Points on a hilly landscape, in no order, each with its height.
A climber steps from a point to the highest of its 2 nearest points, and stops where none of them is higher. Distance is the straight distance between rows; heights are no part of it.
k907 h=307: [ 35 -41  15  35  29   3  -6  -4 -26  24  17   8   0  25   6  39  10 -22
   2  12  52]
k201 h=177: [-21  21  24  -1 -17  26 -14 -18 -21  11   3  -8  32  28  19 -46 -17  29
 -18  -1  14]
k48 h=468: [ 21 -33  17 -33 -52   0 -26  12  -4 -29   2 -11 -19  35  14  -8  12  28
  30   1  -8]
k355 h=347: [-53  29   7   8  20 -12 -23  29 -42 -20  21  17  15   8  -3  -6   3   8
   2  32  29]
k759 h=484: [ -4   8  35 -34  14 -36   1   8  15 -18  -2 -12   7  18 -11 -15 -16  10
   1  -4  41]
k541 h=297: [  0  24 -10 -44   2  17   0  45  13 -13  23  11  23 -43   0 -43 -10  46
  15 -10 -12]
k120 h=508: [-13 -20  13 -36  27 -25  42 -17  12 -10 -16   3 -46  46 -35 -29  17  44
 -23  -2 -23]
k622 h=418: [ -8  26 -25 -14  29 -42  13  -6  30 -20  19 -10 -22  16  18  11  29  31
  26 -10 -21]
k478 h=335: [  8  18 -20 -21 -17  24  10   8  12  13  13 -25  -8 -11 -17  16   4   3
  27 -21 -40]
k241 h=524: [-18   6 -17  31  17  38 -30 -29 -43  20   0  46 -16  18  -4 -27  12  10
 -23   9  14]
k440 h=406: [ 16 -15  -3  21 -65  39 -38  19 -11  -3 -10   8 -25   6   9  -7  23 -13
 -25  23   0]
k704 h=257: [ -4  -4   9   7  16 -17  27  -8 -20  13  -6 -22  31 -42   3  48 -11 -33
  37 -32 -23]
k763 h=87: [-18  42 -15  24  18   6 -33  -9  -7 -19  -4  19  25  -7 -13   7  -5 -35
  -5   9 -20]
k360 h=44: [  9  24  16  -9 -24   2  25  47 -14  -1   5  -6  -3 -59 -34   4  21  17
  24  19  23]
k796 h=73: [ 16  43 -11  25 -11  -4  -6 -26   1 -20 -23  12  -3 -10 -35  11  27 -23
   0   5  -8]
k159 h=389: [  3  -6  28 -49 -34 -53  13   1  32 -32 -27  -3 -23 -40 -10 -28  -9  10
  -2   9  27]
k869 h=245: [-15  22 -27  39 -16   2  -2 -21   3   2  10 -10  12  65  31  18 -23  -9
  -5  25   3]
k58 h=183: [ 23 -11 -34  25 -10   2 -24   6  14 -31  -3   9  13  23  52   5   8  28
  11 -16 -25]
k510 h=241: [ 65  -9   4 -11 -12  31  -8  40  18 -15 -10  20 -29   0 -45 -25  26  28
 -18  13  14]
k709 h=485: [ -3  12  34  -3   4   2  -6 -46 -18  18 -24  -6  15 -11 -15 -17  -4 -11
 -19 -18  16]
k411 h=338: [-24  17 -18  40 -23  10  52  -9 -16  13 -21  -9  26 -33   2  13 -24 -18
   7  12 -43]
k111 h=255: [ 27 -17   5 -32  23  13  11  30  16  -2 -15  17 -20  -4 -44 -29  10  35
 -30 -17   7]
k773 h=566: [-19  -6   4 -11 -25 -20  31   3   8   6  10 -41  16  11  35  27 -16   4
  30 -10  -1]
k291 h=303: [ -1   9  -3 -37  -2  19 -21  10  16  -6 -11   7  11 -43  -7 -55   4  50
 -14 -32  -5]
k637 h=221: [  3   4 -28  34 -31  30 -21  -6  18   7  -4   7   9  41  10  12 -12 -49
 -14  32 -13]
k987 h=311: [-25  -3  -1  35   7  23  15 -13 -24  27   0   3  29 -20 -10  28 -15 -55
  10  19 -25]
k726 h=168: [-28  32  19   0  -5  36 -25 -22   6  17  -1 -18  56   1  12 -17 -32  -9
 -18  10  -2]
k625 h=329: [ 53 -46  34 -22  51 -39  -5  10  10 -36 -28   1   4  27 -19  25  -5  15
 -16 -29  12]
k630 h=158: [-41   3  13   9  17   7 -30 -43  -1  27   6 -21  57   2  47  -6 -40   1
 -18  -6   9]
k842 h=131: [-70  20  -7  23  46   2 -10  -3  -1  24  20  -1  43 -32  22  13 -41 -19
 -17  33   2]
k678 h=339: [ 25 -49  -6  28  27  37 -19 -24 -16  45  24  28  -7   2   5  23  13 -35
  -8  12  24]
k578 h=448: [ -6  -4  26  -6 -12  -5  50 -31 -12  27 -15 -15  -8   9 -27 -18 -14 -33
  -8 -19  -5]
k14 h=469: [-17   4 -19  46 -26  35 -27 -19 -32   9  -8   8  -7  14   9   5  20   4
 -18  27   7]
k927 h=282: [ 66   1  29 -15 -40 -12  32  -6  21  -2 -23 -13 -44 -20 -29   4   2 -24
 -10  -8 -16]
k839 h=371: [-48  45 -38  -3  23 -30 -20  17  22 -13  29 -20 -13   4  -2  30  11  19
   8   4  -7]
k394 h=53: [ 33   8  15 -15 -20  13  -6  16 -14  -6  -8  -3 -18 -76 -45  19  24   5
  20 -11 -11]
k236 h=157: [  7  -7 -36  26 -31   4 -30  12  28 -20   3  10  11  37  48 -11   2  24
 -22  12  31]
k153 h=471: [ 12  23 -17 -27  12  -8  36 -13  31  -7  -6   0 -34  42 -25 -43   9  16
   4 -14 -44]
k536 h=461: [-17  -5 -24  29  24   1 -31   2 -34  -4   6   1   9 -15  10  51  18 -11
  22  -9 -24]
k752 h=295: [-21  -6   2 -42  12  40 -24  44  -3  25  36   1   6 -13 -35  -7  -1 -24
  11   6   1]
k358 h=384: [  1 -29 -20  31  25  27 -45  -1 -32  11  17  19 -13   2  -7  32  37 -20
   2  -1   5]
k103 h=212: [ 33   1   7 -22  -7 -38  30 -14  30 -19 -26 -12  20 -63  11   6 -17  -2
  18 -39 -14]
k349 h=358: [ 51 -20   7   4 -55  36 -20  22   0  12   0 -12 -19 -26  13  19  13 -20
 -14   6   3]
k459 h=414: [ -8 -13   0  -5 -47   8  37 -38  -6  16 -16  -8 -29   2  -4 -10  -2 -28
  -9 -25 -46]
k190 h=313: [ -7  21   0 -36  16  14  20  38   4  17  31 -17  16 -17 -10  -9 -12   9
  14 -19 -11]
k751 h=104: [-35   3 -35  36  19  16 -43  15   0 -13  -3  19  33   5  12  22 -31 -49
  -1  33 -30]
k849 h=348: [ 31  11  18 -17 -38 -38  37  -9  34 -26 -25  -1 -32 -36   5 -31  29  33
  -1  29   2]
k941 h=315: [ 63 -19  18 -20 -31 -27  59  12  33 -16 -21  -1 -52 -26 -12 -11  21  23
  -7   9 -14]
k34 h=477: [ -9   9  -5  -1  -1 -22  13 -23  -2  -3   3 -35 -14 -12  21  28  38  43
  32 -24 -23]
k900 h=322: [-16 -25 -24  16  23 -12   1   4 -14   5  13  22 -19  15  20  -1   3   9
  -9  -5  36]
k60 h=194: [ 30   7  14   1 -11 -36  81 -17  25   1 -27  -6  -1 -48  -1 -13  -9  -6
   6 -25 -18]
k994 h=377: [-53  20   7  16 -17  -5 -21  -3 -22 -15 -14  12  17 -16  -1 -19   0   9
 -21  35  50]
k172 h=395: [ 42 -21 -15  18  -8 -11  39  -9  18 -23 -19  16 -35  29   8 -19  35  34
   6   2 -20]
k550 h=324: [-40  19 -14 -21  -2   6 -47   1   1 -31 -13   8  25 -39   3 -22  -5  23
  -1 -13 -20]
k346 h=148: [-17  19   1  -4  47  -3 -10 -20   8  34  35 -10  20  11  27 -10 -31   9
 -21 -20  20]
k382 h=286: [-31 -19  -5 -11   3  -4   3  -7   0  32   7 -13   4 -25  -4  32 -12 -56
  10 -11  -4]
k52 h=302: [ 37 -16  33 -15  66 -26  -3   3 -11 -28  -7  17   0  34 -28 -10   3  24
 -16 -31 -20]
k369 h=527: [-34  17  11   7  38 -18  -9 -58 -22  25 -10  15   0 -18 -16   2  -8 -19
 -14  -2  39]
k600 h=321: [ 55 -46  21  10 -24  24  15  15  -2  33   6  -5 -37  -8  -1  16  18 -26
 -32   5  16]
k104 h=436: [ 29  11 -33  -7 -14  -8  64 -12  41  -9  -4  -1 -16  18  12 -27  17  24
  17  -8 -52]
k867 h=235: [ 26  -3   5 -15   5  -1  13  16  14  16   1 -23  41 -57   4  25 -26 -25
  23 -32  -9]
k874 h=202: [ 14  -2  -1  29 -30  27  -1 -32   0  25   1  13 -10  54   8 -19 -11 -33
 -33  34  23]
k333 h=411: [ 13  -4 -27 -26 -43   4  -9  24  19 -26  15  -2 -36  36   0   1  23  20
  45  24 -32]
k738 h=63: [ 36  47  18  16 -20  16  25 -11 -12   2 -21  -6   5 -42 -41  12  26  -9
  16  -2 -15]
k955 h=356: [  2 -14 -26  16  13 -25  13   2   0 -32  -6  30 -25  43  11 -14  19   9
   8  -4   1]
k585 h=187: [  4   4  37   2 -37  15   3 -26  -7  10 -13 -13   1  50  -1 -43 -11   7
 -27  13  30]
k669 h=281: [  2 -13  17 -21  49 -17   6  18 -13 -11  14  19   5  23 -14 -29 -29 -15
  -5 -34 -20]
k5 h=544: [ 18 -12  37 -53  -1 -17 -14  10  12 -22  13 -32   5  41   3  -8 -10  28
  29 -12   8]
k956 h=312: [-52  -6  -1 -29  32   8 -29  11 -10  22  30   1  -7   3 -23  -3  11 -25
  -5   0  28]
k824 h=417: [-27 -26  16  26 -26  27 -31  -8 -36   5  -9  16  17  -8  13  -4   2 -19
 -12  27  21]
k557 h=272: [ 46 -18  12  34   6 -19  19  -4  -3  -2   1 -12  -3  26  17  33  16  21
   7  -3  47]
k332 h=267: [-10 -38  16 -48  46   5  12  28  -7  11  -4  16  -8  -4 -35 -36 -15   8
 -27 -30   3]
k448 h=254: [ 39  17  18 -21 -44 -21  30   9  36   0  -5 -27 -24  21 -24  11  -7 -30
   4  12  19]
k965 h=349: [-47  33   4   7  -9 -19 -20   0 -12 -46 -24  18  15 -28   4 -24   4  28
  -1  20  -2]
k655 h=375: [ 26 -56   5 -21  24 -47  -3  -4  21 -16 -22  -4 -13  15  11  21 -13 -15
  -1 -40  18]
k290 h=336: [-39  31 -36 -11  32   0 -39   6  11  10  31   1 -12  21  -4   4   8  -4
 -17   4  21]
k511 h=641: [-20  24  16 -30 -20  -9 -12  29   2 -15  22 -36  22  21  10  18 -15  16
  41  10  -5]
k880 h=139: [-34  17  -7  21  60  20  -4 -31   5  56  49  11  37 -22  39   8 -37  -8
 -17  18   4]
k462 h=120: [-49  -6   8  37  19  18 -36   4  -8   0  -6  -8  52 -15  16  23 -36 -27
  -3  53   2]
k78 h=328: [  5 -26 -14  -1  21 -38  25  28  20  -1  -3  12  -9  -5   4   8  -6 -16
   0 -20  29]
k487 h=368: [ 21  -7 -13 -51 -14   6   3  41  13  -7  26 -14 -28  16 -28  17   5  -4
  46  -5 -22]
k196 h=572: [ -8 -10 -19  41   4  -5   3 -14 -37   1  -6 -13   6 -31  31  41  25  33
  26 -20 -22]
k168 h=276: [-35  15   4  47   1  -4 -12  10 -29 -16   8 -10  21  41  18  37 -13 -12
  22  36  -9]
k105 h=207: [ 31 -15 -40  12   9  34 -16  21  15   8  18  12  17  10  35 -11   5  22
  -7 -30 -13]
k878 h=570: [-23   1   8  15  47  22 -12 -52 -42  58  11  35 -16 -15  -4  -7  -3   9
 -15   8  35]
k701 h=374: [  3  -9 -12  37 -53   6  51  -8 -11   1 -21   5 -21  -9  12   9   1 -19
   4   5 -53]
k218 h=314: [-53  24  -3  33  24 -42 -12   7 -25 -29   5  16  13  11  18  29 -12 -19
   6  30  25]
k925 h=439: [ -4 -31  27 -48  -8 -31 -12   6  29  -2 -20 -12  -6  -7 -10 -15 -24 -13
 -18 -11  46]
k683 h=225: [ 49  -6 -23   3 -14  46 -17  35   7  -6   6  16 -11  27  -4 -33  26  33
  -4  -3  -7]

Call two points neighbours if one is among the 2 nearest of the other. Go from one point of each pair to the other, from neighbour to neighbour, staying as high as possible. Name the lowest point that can't be avoided.
k878, k120 => k557
k196, k5 => k34
k655, k120 => k900

Where does a climber stop that starts at each point below?
k956 => k196
k763 => k994
k58 => k655
k867 => k878
k726 => k994
k600 => k878
